Each row is a point on a tangle of strands that fork, close into loops and nearly touch. The rows are in no order.
(in the rows, 128 means zero)
Points whose rows are less than 41.6 apart are linked; no others are. Some points are linked to none.
lelud: [185 165 154  77 129  92 126 114]
fevu: [138 112  69 168 143 130  97  97]
Nurat: [163 103 174 120 170 112 118  92]
Vam: [ 97  91 197 118 155 124 139 101]
Daso: [ 78  87 101 157 114 139 116  98]
turo: [ 67 116 138 141 152 129 166 113]
Zimev: [ 91 200  94 101  91 112 161 147]
mam: [191 136 116 116 160  96 120  84]
rebir: [112 122 122 139 166 114 140  80]
fubu: [ 46 114 130 151 141 133 170 126]
bafof: [175 150  69 147 140 122 114 118]
guv: [169 179 115  98 100 114 119 149]
nevil: [113 178 142 101 116 128 171 164]
bados: [100 109  74 172 131 141 115 107]
Vekif: [ 93 137 148 144 133 153 166 191]
Gud: [ 92 112 179 137 139 144 157 172]
vuba: [ 46  95 123 157 120 142 150 134]
samo: [131 123 127 133 166 114 134  91]
Dumok: [187 116 160 130 156 129  98 127]
rov: [164 164  94 138 125 138 122 156]
gabuk: [161 122 168 119 166 116 126 101]
pez: [124 151 129 133 139 141 152 156]
rek: [171 174 144  75 106  75 118 116]
nog: [ 93  52 132 108  87 156 123 101]
fivuk: [166  98  95 164 135 133  72 111]
pasu: [162 178 120  88 110  87 127 117]
niron: [121 135  93 152 155 129 134 117]
Tuzi: [136  91 186 120 158 121 115  98]
Kig: [130 164 121 115 140 125 156 136]
Dek: [152 182 116  95  87  73 110 127]
Nodop: [ 73 120  82 177 128 150 134 134]
Kizom: [138 185  77 106 100  89 130 114]
lebo: [143 178  80 110 121  97 142 107]
linu: [154 123 122 130 165 111 122  89]
sovag: [113  96 115 158 127 140 105 113]
bulo: [153 188 134  93  88 114 118 167]
botub: [196 128 135 133 154 127  94 116]
govul: [174 161  94 115 141  98 133  95]
bura: [180 161 149  97 137 111 132 126]
besu: [118  60 174 122 104 145 103 126]
Kem: [149  73 171 138 117 146  80 138]
vubud: [129 190 133  93  81 115 130 179]
Pon: [ 78 102  94 153 147 120 130  69]
Luv: [101  74 102 148  92 153 100 118]
pigo: [ 94 180 149  93 120 126 183 159]
Nes: [110 122 164 138 140 144 148 159]
Gan: [105 197  98 107  87 117 142 163]
veba: [169 146 151 109 149 122 131 131]
vobud: [150 182 106 106 108 116 132 145]
mil: [ 74  99 127 159 126 143 134 138]
tuti: [150  65 157 132  96 157  74 146]
kogog: [ 88 112  86 174 130 142 122 122]
boz: [129 184  93 110 106 117 142 147]
Vapig: [161  91 191 130 148 135  99 133]
duvop: [ 84 149  90 151 144 137 163 138]
taku: [162 146 107 155 133 151 113 171]
Bov: [176 156  85 143 133 130 110 137]
veg: [154 129 104 160 135 146 107 151]
luvaz: [120 109  70 177 129 138  96 113]
ked: [105  60 103 128  73 169 108 121]
Lak: [188 138 171 115 145 134 116 158]
bedid: [124  54 160 107  92 148 102 111]
gaz: [110  71 168 135 112 146 111 143]
Liv: [175 108 176 130 154 133  98 138]
vul: [178 133 164 126 140 145 116 169]
veva: [181 147 117 109 151  89 133  83]
faber: [174 121 122 132 167 104 115  79]
nud: [141  78 184 130 133 138  92 130]
Pesel: [205 142 129 125 144 130  99 142]
filuk: [ 84 118 162 147 131 151 165 191]
dedub: [139  60 129 129  94 152  81 112]
nol: [ 99 194  86 102  99  93 154 124]
buz: [ 84  61 122 119  91 146 125  95]
tofem: [ 88  72 140 133 113 145 117 109]
Govi: [105 147 136 135 133 151 164 179]
Kure: [153 130 153 141 137 150 125 173]
laru: [ 93 115 111 148 163 111 141  73]
sefuf: [ 79  79 103 149  98 145 112 111]
Midu: [125 194 108  99  78  74 112 132]
vamo: [114  89 186 125 148 130 117 111]
zotam: [163 135 161 113 161 120 134 120]
Dekog: [ 79  96  87 163 133 128 118  74]
Lep: [113 119 147 149 137 149 135 162]
vor: [107  93 152 148 130 146 118 148]
Vezu: [115  48 146 101  85 157 115 103]
gipu: [131 183 138  98 105 127 151 167]
gov: [155 130  75 161 151 127 105 109]
ligub: [ 75 118 168 125 158 125 173 119]
fazi: [146 166  90 118 138 103 146  99]
vugo: [113 175 153  80 123 104 168 131]
tele: [ 96 111 188 119 160 125 162 117]
Sumeb: [ 83 170 142 104 132 125 194 148]
nade: [205 147 150 113 142 128 107 146]
Laval: [ 72 155 137 117 142 132 193 143]
fosez: [161 144 133 142 130 151 120 186]
Vasa: [112  49 101 110  69 172 125 114]
mafal: [ 69 147 136 137 139 142 187 167]
nok: [139 117  90 173 134 145  97 135]
Nege: [115 193  79 107  91  81 138 113]

A tip is a point with one link. Name the tips that can be reached along the links from each point below, in the order of the rows.
kogog: Nodop, tuti
Luv: Vasa, mafal
Vam: mil, Midu
buz: Kig, tofem

A fork is a point with three links, a tip a point with one. Leave the first point through the second and follow the links. Name the first fork or tip that comes.
Vam, tele: mil
zotam, veba: Midu
sefuf, Luv: Vasa
pigo, Sumeb: mafal
Nes, Gud: Kig
bafof, gov: luvaz
luvaz, bados: Nodop
Pesel, nade: taku

A piece is two or more points that can be reached from each other along the links. Count, over all rows, the pieces, the separate loops (a circle has one, a figure eight two, a Y none), the forks (points with three links) and the tips (points with one).
pieces: 4
loops: 1
forks: 2
tips: 8
